Points, in no order, along strands that fork and pass close to each other.
Two points are linked if the straight distance between their rows is under 118. Some points are linked to none.
Q_176: 40; -6; 15; 3; -9; 22; 20; 5; 10; -71; -8; 49; -27; 50; 26; 43; 69; -35; -11; -26; -9; -9; 18; -2
Q_992: -16; 13; -53; -16; 3; -11; 4; -30; 9; 39; -36; -4; 29; -58; -58; -39; -9; 9; 25; -12; -32; 27; -22; 1
Q_938: 20; -56; -30; 0; -46; 27; -3; 44; -15; -4; 6; -24; 9; -32; 35; 29; -20; -10; 13; 53; 42; 13; 41; -12
Q_969: -2; 91; 15; 17; 4; 20; -10; -42; 5; 27; 48; -34; 21; -1; -1; -6; -11; -7; 23; -22; -5; 48; -61; 8
Q_280: -38; -49; 46; -13; 17; -20; -28; 24; -8; 14; 14; 4; -40; 11; 12; 18; -16; 77; -1; -18; -54; 2; 13; -17
Q_517: 14; 34; -36; -11; 6; -19; -12; 9; -14; 32; -93; -40; 23; -25; -15; -63; -37; -51; -29; -9; -28; -28; -14; -37
Q_177: -53; -25; 2; 11; 47; -27; -11; -10; 51; 10; 12; 38; -25; -13; -59; -37; 8; 18; -26; 19; -6; -21; -16; 34
Q_856: -16; -12; 11; 24; 5; -26; -41; 15; -3; 42; 31; -68; 42; -27; -4; -15; -58; -19; 6; 65; 5; 11; -2; -2
Q_927: 82; 28; 31; -23; 18; 10; -15; -15; 59; 25; -66; -67; 9; 2; 14; 27; -46; 11; -18; 34; -8; -40; -13; 40
Q_854: -1; -7; -6; -31; 24; 8; 18; 25; 29; -3; -86; 4; -35; -13; 2; -22; -15; 24; -16; -26; -17; -58; 15; -26
Q_709: 17; 6; -2; -4; -39; 28; -7; -45; -30; -32; 36; 57; -25; -2; -7; 24; 70; -32; -20; -36; -49; 72; 0; -11
Q_943: 16; -64; -21; 7; -48; 2; -26; 27; -55; -5; 39; 29; 0; 19; -15; 18; 37; 8; 34; 6; -20; 64; 12; 12
Q_623: 30; 44; -3; 1; -17; 40; 21; -18; -10; -47; 11; 23; -8; 12; 42; 25; 36; -33; -13; -47; 4; 11; 8; -31
Q_903: -50; -5; 60; 20; -3; -25; -32; 11; -2; 5; 65; -30; 4; -6; 31; 22; -17; -34; -46; 51; 19; -3; 21; 13
Q_989: 40; 64; 0; -6; -3; 64; -2; -47; 20; 15; -23; -8; -57; -23; -5; 4; 4; -13; -35; -48; -31; 7; -34; -59
Q_24: 45; -13; -29; 8; -13; 23; -8; -4; -15; -1; -21; 15; -5; 20; -51; 2; 40; 20; 47; -43; -52; 31; -42; -6
Q_292: 66; 33; -20; -19; -16; 63; 38; -1; 15; -9; 6; 9; -35; 20; 40; 31; 0; 54; 53; -52; 20; 36; -3; -16
Q_999: 14; 16; -9; -28; 0; -10; -12; -9; -14; 4; -102; -30; 20; -19; 8; -16; -4; -61; -45; -1; -27; -38; 1; -29
Q_624: -45; 35; 47; -12; 35; -11; 19; -39; -16; -23; 28; 55; -9; 34; -8; -7; 46; 27; -6; -76; -43; 22; -18; 15
Q_806: 9; -71; 14; -9; -34; -15; -41; 33; -52; 16; 17; -17; 15; 15; -4; 36; 7; 46; 37; 14; -61; 59; 19; 5
Q_679: 59; -49; 41; 8; 8; 12; -44; 8; 45; 26; 30; -30; -5; 26; -27; 48; -7; 62; 20; 52; -15; 17; -17; 66
Q_315: -55; -17; -57; -23; -2; -42; 22; 26; -4; 20; -61; 11; 7; -45; -6; -44; -13; -35; -37; 50; 58; -29; 45; -22
Q_145: -8; 56; 3; -54; -23; 29; 40; -43; -6; 42; -7; -19; -10; -42; 44; 30; -28; 53; 23; -41; -19; 54; 9; -11
Q_339: -85; -43; 13; -34; 4; -49; 23; 17; -20; -7; 5; 18; 45; 1; 27; 38; 7; 18; 16; 24; 6; 7; 55; 32
Q_389: -21; -7; 11; -10; 37; -42; 7; 58; 4; 27; -58; -49; 8; 5; 10; -28; -61; 42; 33; -5; -15; -27; 5; -8
Q_75: 21; 85; -3; 5; -6; 32; -1; -26; 11; 20; 9; -46; 1; -20; 37; -8; -42; -19; -9; -11; 12; 12; -23; -23
Q_212: 16; -79; -12; 3; -11; -36; -49; -19; 14; 20; -9; -11; 40; 6; -46; 43; 30; -17; -10; 89; 8; 16; 11; 60
Q_762: 93; 53; -8; 1; -16; 66; -23; -17; 19; 16; -32; -37; -38; 8; 6; 20; -9; 5; 1; -21; -3; 1; -44; -35
Q_578: 21; 39; -4; -15; 33; 15; 17; 20; 33; 57; -53; -38; -52; -13; 8; -53; -66; 61; -2; -28; 6; -16; -29; -39
Q_974: -7; -42; -34; 22; -44; -15; -18; 7; -76; 0; 46; 40; -5; 1; -36; -1; 36; 8; 18; -26; -43; 50; -3; -14
Q_462: -53; 12; -5; -12; -3; -17; 12; -42; 4; -26; 10; 44; 45; 0; -20; 5; 55; -44; -4; 2; -5; 15; 2; 40
Q_861: -3; 24; -18; 1; -12; 30; 11; -35; 10; 36; 51; 11; -41; -36; -4; -13; -18; 59; 15; -29; -5; 43; -22; -18
Q_74: 8; 48; -12; -48; -14; 43; 33; -23; -3; 20; -14; -2; -33; -52; 53; 7; -41; 36; -18; -43; 2; 14; 17; -39
Q_338: 3; 12; 62; -4; 9; -12; -26; 6; 2; -13; -22; -36; -39; 14; 31; 17; -4; -20; -42; -21; -42; -40; -10; -37
Q_170: 2; 16; 15; -22; 32; -18; 9; 11; 16; -23; -104; -8; 1; 19; -8; -7; 7; -31; -22; -20; -31; -67; -17; -10
Q_117: 31; 13; -18; -16; -5; 35; 57; -29; -27; -21; 12; 45; -22; 7; 39; -6; 10; 50; 50; -82; 13; 14; 17; -46
Q_81: -4; 30; 24; 22; 37; 5; -2; -6; 67; 27; 50; -7; -13; -5; -24; -20; -25; 37; -4; 26; 30; -4; -27; 42
Q_781: 30; -3; -24; -2; -21; 22; 5; 4; 13; -23; 2; -4; 49; 9; 7; 33; 22; -12; 45; 24; 8; 25; 11; 45
Q_455: 67; -59; 11; -4; 10; 2; -45; 13; 28; 39; -24; -71; 11; 3; -17; 38; -44; 43; 30; 52; -15; 2; -4; 31
Q_909: 25; 65; -13; 31; 29; 34; 19; -13; 11; 8; 18; 1; -45; 9; 3; -53; -27; 21; 11; -64; 27; -15; -46; -65
Q_477: -44; -4; 14; 11; 2; -10; 5; 28; -24; 23; 67; -39; 44; -19; 24; -7; -61; 4; 28; 31; 36; 29; 21; -3
Q_172: 15; -49; -45; -9; -53; 1; -36; -23; -27; 40; -10; -4; -18; -52; -34; 15; -3; 7; 1; 10; -52; 28; 4; -29
Q_805: -82; -49; 22; 1; 10; -35; -28; 4; 11; 10; 49; 46; -2; -2; -17; 23; 26; 4; -48; 63; 11; -5; 28; 39
Q_2: 4; -15; 42; 4; 22; -47; -23; -9; 37; 24; -2; -37; 72; 4; -16; 34; -19; -7; -4; 83; -6; -21; -4; 86
Q_499: 23; -36; -1; 10; -5; -29; -73; -43; -2; 15; -19; -25; 30; 15; -66; 0; 29; -12; -1; 18; -49; 19; -47; 28
Q_418: -65; -57; -30; -1; -12; -45; -16; 19; -36; 35; -11; 2; 8; -28; -19; -6; -8; 17; 2; 22; -24; 8; 21; -23
Q_58: -38; -1; -5; -4; 21; -4; 14; -11; 11; 33; 24; 10; -37; -32; -14; -36; -40; 63; 10; -31; -6; 8; -13; -29
Q_27: -7; 36; -16; -20; -1; 10; 19; 37; -10; 17; -28; -40; 14; -45; 54; -56; -82; -9; -40; 23; 42; -29; 43; -28
Q_840: 50; 52; -34; 7; 0; 40; 18; -16; -6; 17; -32; 1; -10; 23; -33; -1; 10; 37; 60; -69; -39; 30; -60; -29
Q_327: 21; 55; 21; 36; 45; 29; -5; -13; 30; -24; 35; 27; -6; 61; -36; -11; 34; 19; 19; -29; 3; -6; -62; 23
Q_586: -58; -2; 27; 20; 25; -52; 33; 33; -8; -25; 10; -2; 10; 26; 31; -2; -7; -46; -24; 35; 68; -59; 19; 11
Q_627: 3; 7; 4; 35; -22; -25; -43; 2; -35; 20; 14; -64; 23; -15; -2; -19; -27; -62; -8; 28; -7; 5; -17; -26
Q_621: 31; -16; 9; 18; -25; -30; -10; 8; -6; -31; -33; -22; 52; 54; -5; 50; 54; -70; 12; 53; 27; -13; -1; 45
Q_19: -28; -13; -13; -1; 25; -12; 28; 14; 10; -2; 12; 11; -2; -17; 12; -25; -28; 33; 25; -4; 30; -12; 13; -1
Q_66: -36; -19; 31; 20; -7; -16; -10; 1; 5; -27; 69; 61; 1; 30; -23; 17; 65; -12; -41; 47; 35; 0; 15; 72
Q_291: -11; 29; 23; 21; 15; -11; 19; 33; -10; -17; 5; -28; 28; 16; 43; -8; -30; -40; 7; 13; 37; -39; 11; 1
Q_439: 17; 31; -7; -37; 25; 18; 40; 10; 39; -1; -76; -9; 25; 1; -3; 3; -10; 31; 42; -16; -18; -22; -4; 37
Q_544: -39; -17; -3; -6; 50; -26; 4; 6; 70; 32; -28; 16; -35; -34; -38; -44; -18; 22; -33; 20; -12; -42; 11; -2
Q_625: -16; -11; 36; 46; 31; -6; -21; 33; 14; -1; 79; -20; 4; 24; -15; -12; -16; 23; 3; 36; 27; -7; -25; 36
Q_16: -17; -6; 44; -37; -7; 18; 1; -32; 9; -9; 60; 53; -33; -5; 10; 29; 38; 51; -21; -26; -45; 70; 27; 34
Q_414: -11; -48; -8; 28; -32; -5; 3; 33; -46; -45; 41; 31; -31; 38; 23; 12; 39; -31; 2; 11; 54; 2; 19; -28
Q_356: 11; 13; -22; 14; -14; 36; -7; -29; 9; -12; 64; 23; -12; -13; -10; -6; 14; 11; 12; -14; 9; 39; -18; -2
Q_229: 5; 25; 0; -16; 26; 23; 60; -46; 6; -37; 26; 56; 1; 19; 28; -16; 25; 33; 41; -61; 25; -2; 13; -10
Q_504: 13; -6; 22; 19; 35; -4; 8; 10; 41; -44; 9; 45; -3; 54; -43; 4; 52; 6; 0; -13; -3; -37; -29; 45
Q_69: 1; -12; -44; 5; -31; -10; 18; 27; -39; -22; -34; -3; 25; 2; 14; -6; 8; -32; 30; -4; 31; -7; 10; -21
Q_778: -49; -6; 2; 18; -9; -44; 7; 4; -63; -15; -11; 21; -23; 9; 3; -23; 13; -39; -16; -43; -8; -29; -3; -64
Q_94: 25; 26; -13; 4; 8; 55; -1; -34; 34; -2; -35; 22; -50; -27; -33; -7; 17; -17; -58; -33; -23; -16; -31; -42
Q_166: -80; -26; 14; -34; -6; -21; 9; -1; -23; 19; 32; 16; 23; -24; 41; 31; -18; 57; 11; 4; -20; 33; 59; 1
Q_234: 10; -45; -69; -6; -43; 3; 4; 1; -40; 22; -34; 19; -20; -43; -46; -11; -3; 12; 20; -32; -48; 5; 3; -43
Q_378: 32; -58; -16; 24; -7; -23; -36; 11; 19; 10; -21; -40; 24; -5; -25; 12; 2; -50; -13; 84; 39; -22; -1; 32
Q_908: 30; -6; -26; -19; -20; 20; -11; 29; 4; 57; -21; -58; -25; -57; 33; -9; -80; 41; -4; 31; 2; 8; 21; -40
Q_689: 69; 12; -1; 6; 8; -10; -61; -22; 8; 46; -49; -93; 3; -16; -15; -17; -54; -26; -20; 15; -20; -10; -34; -30
Q_293: -17; -36; 56; 13; 24; -28; -32; 42; -5; -1; 32; -20; 21; 48; -19; 8; 0; 29; 21; 22; -18; 3; -12; 55
Q_320: -38; -29; -31; 4; 8; -53; -10; 42; -8; 32; -70; -18; -5; -13; -32; -55; -11; -43; -29; 41; 24; -44; 10; -36
Q_222: 10; 1; 4; 10; 19; 13; 44; -20; -17; -56; 40; 68; 16; 60; 13; -12; 46; 10; 39; -55; 26; 2; 8; 17
Q_965: -8; 2; 55; 21; -12; -8; -50; 6; -56; 19; 79; 10; -26; 34; -9; -10; 17; 49; -6; -28; -48; 66; -32; 12
Q_716: 26; 39; 15; 25; 40; 19; 57; 0; 55; -44; 33; 50; -8; 30; 11; -7; 5; 11; 10; -4; 60; -62; -3; 23
Q_959: 70; 22; 7; 9; 32; -1; -41; -17; 41; 23; -74; -77; 8; 17; -32; -18; -35; -16; -9; 9; -20; -35; -45; 4
Q_613: 6; -19; 11; 39; 21; -13; -23; 35; 0; -42; 8; 19; 7; 78; -36; 0; 49; -23; 12; 9; 9; -28; -37; 35
Q_635: 21; -2; -28; 32; -38; 23; 31; 9; -64; -9; 79; 1; 13; 1; 18; -10; -16; 17; 62; -32; 31; 48; 4; -29
Q_637: 32; 35; -6; 10; 16; 31; 13; 17; 25; 24; -10; -23; -57; -17; 15; -36; -53; 36; -11; -25; 27; -27; -19; -54
Q_697: -23; 5; 1; 19; -26; -4; 4; 15; -64; 17; 70; -37; 29; -22; 22; -8; -53; 18; 45; -3; 10; 55; 10; -22
Q_900: 24; 34; -23; 37; -16; 21; 10; -8; -50; -13; 67; 19; 1; 19; -13; -20; 7; 7; 45; -61; -4; 40; -30; -28
Q_353: -72; -29; -17; -9; -13; -37; 21; -24; -49; -19; 3; 60; -19; -5; -10; -15; 49; -34; -26; -36; 9; -7; 10; -40
Q_142: -54; 25; 16; -13; 31; -14; 32; -41; 5; -31; 27; 60; 36; 14; -22; -7; 50; 3; 5; -40; -12; 16; -13; 52
Q_954: -18; -29; -6; 30; 27; -28; 15; 59; 8; -11; -4; -21; 53; 26; -24; -20; -14; -7; 46; 45; 44; -30; 1; 40
Q_736: 98; 26; -14; -5; -28; 58; -24; -5; 30; -21; -38; -38; -13; 2; 25; 27; 0; -30; -16; 20; 13; -21; -3; -10
Q_394: 12; -17; 4; 26; -18; 1; 5; 11; -19; -69; 32; 52; -21; 59; 15; 25; 76; -45; -15; -7; 27; 0; 3; -4
Q_458: -34; 9; 13; -52; -22; -1; 11; -23; -12; 18; 1; -5; 12; -30; 29; 34; -11; 46; 17; -28; -57; 50; 27; 2
Q_751: 10; -36; -24; -17; -62; -1; -39; -37; -23; 22; 22; -2; 1; -45; -2; 39; 15; -20; -13; 19; -47; 56; 19; -15
Q_540: 45; 52; 4; -26; 11; 28; 41; 23; 49; -8; -53; 3; 2; -21; 36; -12; -46; -2; -57; 38; 32; -67; 32; 18
Q_593: 7; 0; -36; -8; -49; 1; 26; -8; -61; 21; 1; 25; -29; -42; -3; -6; -25; 35; 28; -72; -44; 18; 15; -56
Q_128: 25; 53; 1; 50; 33; 32; 0; -14; 33; 0; 43; 3; -29; 35; -27; -35; 1; 22; 18; -29; 26; -2; -69; -20
Q_823: 36; 9; 17; 32; -13; -16; -65; -5; -26; 35; 0; -92; 1; -5; -2; -8; -34; -36; -2; 3; -27; 3; -44; -32
Q_138: -27; -41; 3; -19; 21; -13; -7; 17; 31; 3; -57; 21; -61; -17; -12; -7; -7; 22; -36; -4; -24; -55; 16; -30
Q_209: -13; -15; -9; -8; -9; 29; -13; -50; 30; -2; 12; 43; -54; -44; -43; -1; 29; 5; -51; -19; -31; 6; -18; -14
Q_415: -27; 19; 64; 0; 7; -17; -23; -19; -8; -30; 42; 16; 0; 45; 9; 16; 46; -20; -24; -28; -45; 22; -17; 19
Q_497: -32; -9; -10; 4; 10; 4; 8; 16; 35; -6; 31; 19; -34; -41; 24; -23; -31; -21; -49; 38; 65; -41; 35; -16
Q_916: 43; -60; -15; 26; -28; 13; -44; 28; 4; 6; 5; -49; 5; -12; 0; 22; -19; -32; -6; 71; 36; -11; 15; -1
Q_421: 23; 48; -5; -19; 30; 26; 58; 3; 29; -34; -24; 30; -5; -11; 47; -29; -37; -6; -34; -5; 64; -71; 38; -5
Q_935: -18; 27; 39; 0; 27; -9; 25; -17; -47; -42; 61; 60; 13; 74; 21; -13; 52; 26; 29; -72; -9; 35; 5; 16
Q_475: -11; -25; -12; 11; -28; -7; 9; -17; -67; -9; 45; 62; -47; -6; -13; -9; 19; 23; 10; -80; -36; 27; 5; -48
Q_404: -32; -12; -28; -9; 10; -17; 2; 32; -5; 50; -12; -33; 1; -64; 21; -44; -81; 16; -25; 40; 14; -6; 46; -45
Q_711: -3; 27; 47; 3; -17; 0; -26; -25; 24; -10; 35; -19; -17; -19; 48; 35; -4; -44; -59; 28; 2; -8; 12; 0
Q_71: 57; 31; 30; 0; -12; 21; -5; -7; 37; -24; -13; -25; 4; 4; 42; 45; -2; -53; -46; 37; 15; -44; 10; 16
Q_558: -47; -46; -5; 24; -11; -26; 8; 15; -62; -30; 76; 48; 5; 28; 6; -13; 30; 1; 16; -5; 51; 33; 17; 7
Q_290: -27; 16; -25; 4; 7; -9; 12; -20; 28; -25; -11; 30; 13; -11; -22; -14; 31; -54; -27; 11; 27; -33; -4; 15
Q_106: -67; -12; 35; 22; 18; -31; 15; -5; -18; -34; 76; 66; 8; 35; -2; -14; 41; -15; -26; 5; 54; -3; 9; 37
Q_774: 6; 29; -10; -3; -13; 6; 14; 45; -25; -8; -21; -41; 32; -18; 57; -28; -52; -52; -22; 38; 61; -27; 31; -17
Q_563: -18; -40; 10; -2; -6; -28; -34; -11; 11; 18; 12; -15; 58; -5; -17; 40; 7; 1; 12; 72; -3; 18; 23; 70
Q_735: 73; 21; -1; -11; -33; 60; 1; -15; 20; -3; 34; 1; -25; 22; 24; 54; 28; 29; 34; -18; -20; 78; -8; 13
Q_223: -5; -6; -43; 2; 16; -43; -5; 32; 14; 36; -91; -40; 28; -21; -29; -68; -36; -33; -13; 28; 5; -38; 0; -13
Q_904: -44; -70; -24; -1; -16; -36; -27; 32; -47; 32; 5; -13; 44; -2; -24; 3; -13; 32; 43; 26; -34; 35; 15; 5
Q_746: -6; -58; 18; 25; 23; -26; 5; 78; -12; -10; -7; -13; 21; 48; -13; 11; -12; 24; 49; 30; 16; -28; 1; 33
Q_824: -40; -14; -20; -9; -3; -15; 16; 24; 21; 4; -26; 15; -12; -43; 20; -20; -18; -34; -58; 59; 68; -45; 54; -14
Q_568: 2; -2; -23; -45; -23; 34; 32; 3; -8; -19; -32; 23; -27; -41; 58; -1; -20; 11; -24; -20; 19; -21; 46; -43
Q_230: -3; -16; -12; -33; -18; 20; 28; -44; -12; -25; -16; 63; -10; -8; -22; 29; 73; -7; -3; -48; -64; 52; 15; -6
Q_512: 11; -19; 19; 39; -2; -23; -11; 38; -28; -37; 4; -19; 48; 79; -13; 25; 44; -45; 34; 18; 12; -3; -15; 37
Q_296: 10; -17; -35; 6; 2; -4; -3; 3; 38; -4; -44; 5; 12; -8; -31; -7; 14; -41; -19; 46; 29; -38; -3; 21
Q_37: -46; 58; -5; -4; 44; -30; 36; -11; 5; -4; -27; 4; 31; -9; 5; -60; -26; -18; 6; -43; 12; -32; -10; -11
Q_435: 40; -17; -39; 4; -28; 47; 8; 33; -4; 6; 3; -28; -18; -34; 31; -1; -42; 29; 22; 20; 36; 6; 24; -29
Q_426: 4; 2; 3; 15; -19; -25; 31; 24; -3; -34; -37; 0; 37; 33; 11; 45; 34; -71; -8; 65; 60; -47; 16; 42
Q_929: -47; -17; 7; 2; -14; -38; 34; 27; -15; -34; -8; 17; 13; 18; 20; 32; 25; -53; -16; 45; 73; -33; 34; 17
Q_817: 37; -30; 44; -3; 7; 19; -56; -24; 50; 23; 31; -14; -35; 12; -26; 44; 9; 50; -20; 33; -29; 22; -17; 44
Q_275: 11; -22; 11; 35; 1; -25; -88; -28; -9; 28; 24; -48; 20; 12; -61; -19; 8; -22; -1; 38; -21; 25; -50; 21
Q_49: 3; 50; 8; 21; 46; 5; 40; -10; 79; -4; 31; 20; -2; -6; -9; -25; -21; 22; -1; 12; 43; -35; -15; 45
Q_535: -50; -16; 9; 1; -2; -29; 18; 20; -45; -11; -5; 8; -33; -10; 46; -32; -27; -22; -25; -25; 23; -42; 35; -66
Q_923: 21; -29; -11; -7; -3; -16; -30; -25; -15; 23; -59; -20; 21; 11; -59; 2; 26; 3; 29; -26; -76; 23; -41; 12
Q_798: -22; -5; -28; -37; 2; 9; 51; -33; -15; -28; -48; 55; 2; -14; -16; 10; 47; -8; 11; -63; -33; 9; 14; -9
Q_399: 20; -17; 13; 43; -4; 10; -51; 5; -5; 2; 73; -29; 29; 19; -29; 1; 8; -18; 5; 46; 16; 34; -31; 42
Q_675: 11; -23; 9; 30; 5; -19; -11; 59; -34; -31; -26; -17; -33; 56; 8; -5; 3; -5; 24; -36; -17; -37; -22; -35
Q_638: 0; 37; 2; -49; 29; 9; 59; -1; 57; 12; -37; 8; 19; -26; 29; 14; -39; 58; 17; -2; 8; -28; 27; 45
Q_495: 8; -19; -3; -7; -24; -15; -22; -24; -14; -15; -49; 8; 8; 4; -18; 27; 61; -56; -20; -4; -36; 0; -5; -5
Q_490: 27; 7; 22; -2; -4; 14; -17; 6; 10; 10; 1; -41; -8; 12; 7; 14; -12; 25; 27; -8; -25; 5; -19; 1
Q_126: 22; 45; 21; -21; 33; -3; 0; 26; 33; 52; -69; -68; -17; -2; 13; -26; -60; 41; 11; -12; -17; -21; -27; -6
Q_947: -11; -26; 30; 6; -18; -22; -43; -5; -23; -15; 25; 9; -2; 35; -9; 34; 57; -34; -29; 15; -31; 25; -6; 19
Q_65: -45; -47; 20; -10; 11; -36; -4; 37; 1; 21; -5; -25; 41; -2; 19; 34; -31; 6; 7; 69; 7; -15; 43; 26
Q_804: -87; -49; -20; 5; -17; -51; 21; -9; -71; -14; 38; 59; 3; 6; -14; -22; 43; -11; 5; -9; 42; 22; 27; -9
Q_253: -19; 19; -48; -37; -3; 23; 51; -33; -14; -20; -72; 40; 22; -32; -10; -9; 31; -42; -17; -39; -9; -13; 18; -17
Q_705: 2; 34; -18; 40; 25; 5; 12; 18; 8; -16; 31; -12; 64; 29; -25; -35; -4; -20; 51; 14; 43; -5; -27; 37
Q_201: 59; -23; 25; 2; 23; -5; -13; 28; 49; 25; -40; -70; 26; 15; 3; 26; -48; 31; 26; 52; 0; -31; -8; 47
Q_554: 0; -39; 0; -21; -53; 16; -17; -17; -4; -6; 34; 29; -32; -36; 31; 43; 18; 4; -23; 8; -27; 46; 43; -19
Q_52: -20; 27; 49; -21; 9; -7; -8; -2; 19; -5; -12; -25; -23; -18; 44; 0; -26; -27; -54; -9; -13; -37; 14; -24
Q_208: 5; 5; -36; -25; 18; 34; 54; -8; 18; -27; -30; 45; -21; -24; 32; -42; -20; 11; -18; -17; 69; -58; 40; -21
Q_565: -71; -33; -1; 7; 18; -26; -10; -9; 33; 14; 56; 31; 3; -28; -27; -16; -2; 3; -29; 58; 27; 1; 16; 28
Q_911: 25; 11; 26; 1; -4; 16; -24; -5; -20; 10; 61; 23; -17; 49; -18; 12; 40; 57; 22; -36; -42; 81; -33; 48
Q_150: 18; 67; -42; -13; -12; 39; 12; -17; 21; -3; -13; -18; 36; -38; 19; -20; -20; -32; 5; 6; 30; -4; 3; 6
Q_510: 5; 59; -19; 33; 18; 14; 1; -8; 3; 10; 41; -34; 47; 8; -19; -34; -17; -4; 54; -7; 18; 23; -47; 25
Q_206: -15; -9; 0; -27; 15; 9; 47; 5; 39; -8; 1; 26; 10; -24; 26; 24; -22; 57; 17; 5; 18; -15; 40; 33
Q_200: 50; 18; 10; -10; -16; 51; -6; -23; 21; 18; 41; 15; -35; 28; -11; 32; 34; 70; 31; -26; -26; 87; -32; 33
Q_511: 23; -8; -2; -14; -18; 14; 12; -2; 3; -46; -66; 31; -17; 23; 2; 38; 67; -62; -23; -18; -16; -25; 4; -20
Q_937: 3; -15; 30; -22; 2; 34; -25; -46; 54; 14; 21; 18; -61; -30; -16; 34; 17; 30; -46; 4; -43; 12; -4; 9
Q_272: 2; 56; -50; -44; -5; 23; 41; -20; 9; -10; -62; 7; 59; -43; 10; -21; 0; -46; -4; 0; 15; -11; 16; 12
Q_962: 17; -31; 55; 11; -5; -19; -42; 37; -24; -29; -15; -36; -30; 51; 23; 33; 9; -22; -11; -5; -34; -30; -1; -16
Q_875: -16; 69; 24; -11; 3; -3; 28; -24; -32; 12; -11; -11; 3; 16; 23; 2; -14; 14; 36; -80; -37; 23; -30; -24
Q_710: -69; -52; -31; -23; 0; -45; -20; 19; -24; 51; -43; -13; 1; -49; 1; -5; -40; 6; -26; 39; -22; -9; 44; -45
Q_483: 33; 56; -23; -15; 17; 30; 26; -17; 26; 5; -65; -11; 8; -1; -15; -8; -8; 10; 27; -48; -23; -13; -27; -12
Q_287: 15; 43; -8; 10; -21; 35; 18; -52; -27; -40; 37; 44; 1; 4; 11; 14; 54; -49; -6; -54; -23; 42; -5; -40

A fork is a point with three links. Follow the links from the first point to the second and name the forks in between, in order.
Q_535, Q_229: Q_558 > Q_176 > Q_624
Q_296, Q_230: Q_624 > Q_176
Q_999, Q_414: Q_558
Q_415, Q_510: Q_176

A fork is a point with three links, a tip a point with one. Leave the first point through the second and follow the links. Name the first fork or tip that comes.
Q_138, Q_544: Q_558
Q_74, Q_145: Q_563
Q_292, Q_117: Q_624
Q_75, Q_150: Q_176
Q_229, Q_117: Q_965
Q_806, Q_943: Q_554
Q_128, Q_327: Q_404
Q_621, Q_512: Q_389
Q_483, Q_840: Q_625
Q_94, Q_989: Q_711

Follow the links from the first point to the second, and from the first to the third. Name the last point that the two ways share.
Q_291, Q_418, Q_511: Q_404
Q_117, Q_535, Q_74: Q_624
Q_716, Q_253, Q_861: Q_625
Q_965, Q_2, Q_511: Q_624
Q_230, Q_805, Q_624: Q_176
Q_806, Q_586, Q_563: Q_404
Q_2, Q_287, Q_426: Q_378
Q_222, Q_586, Q_65: Q_378
Q_170, Q_709, Q_947: Q_176
Q_923, Q_49, Q_746: Q_625
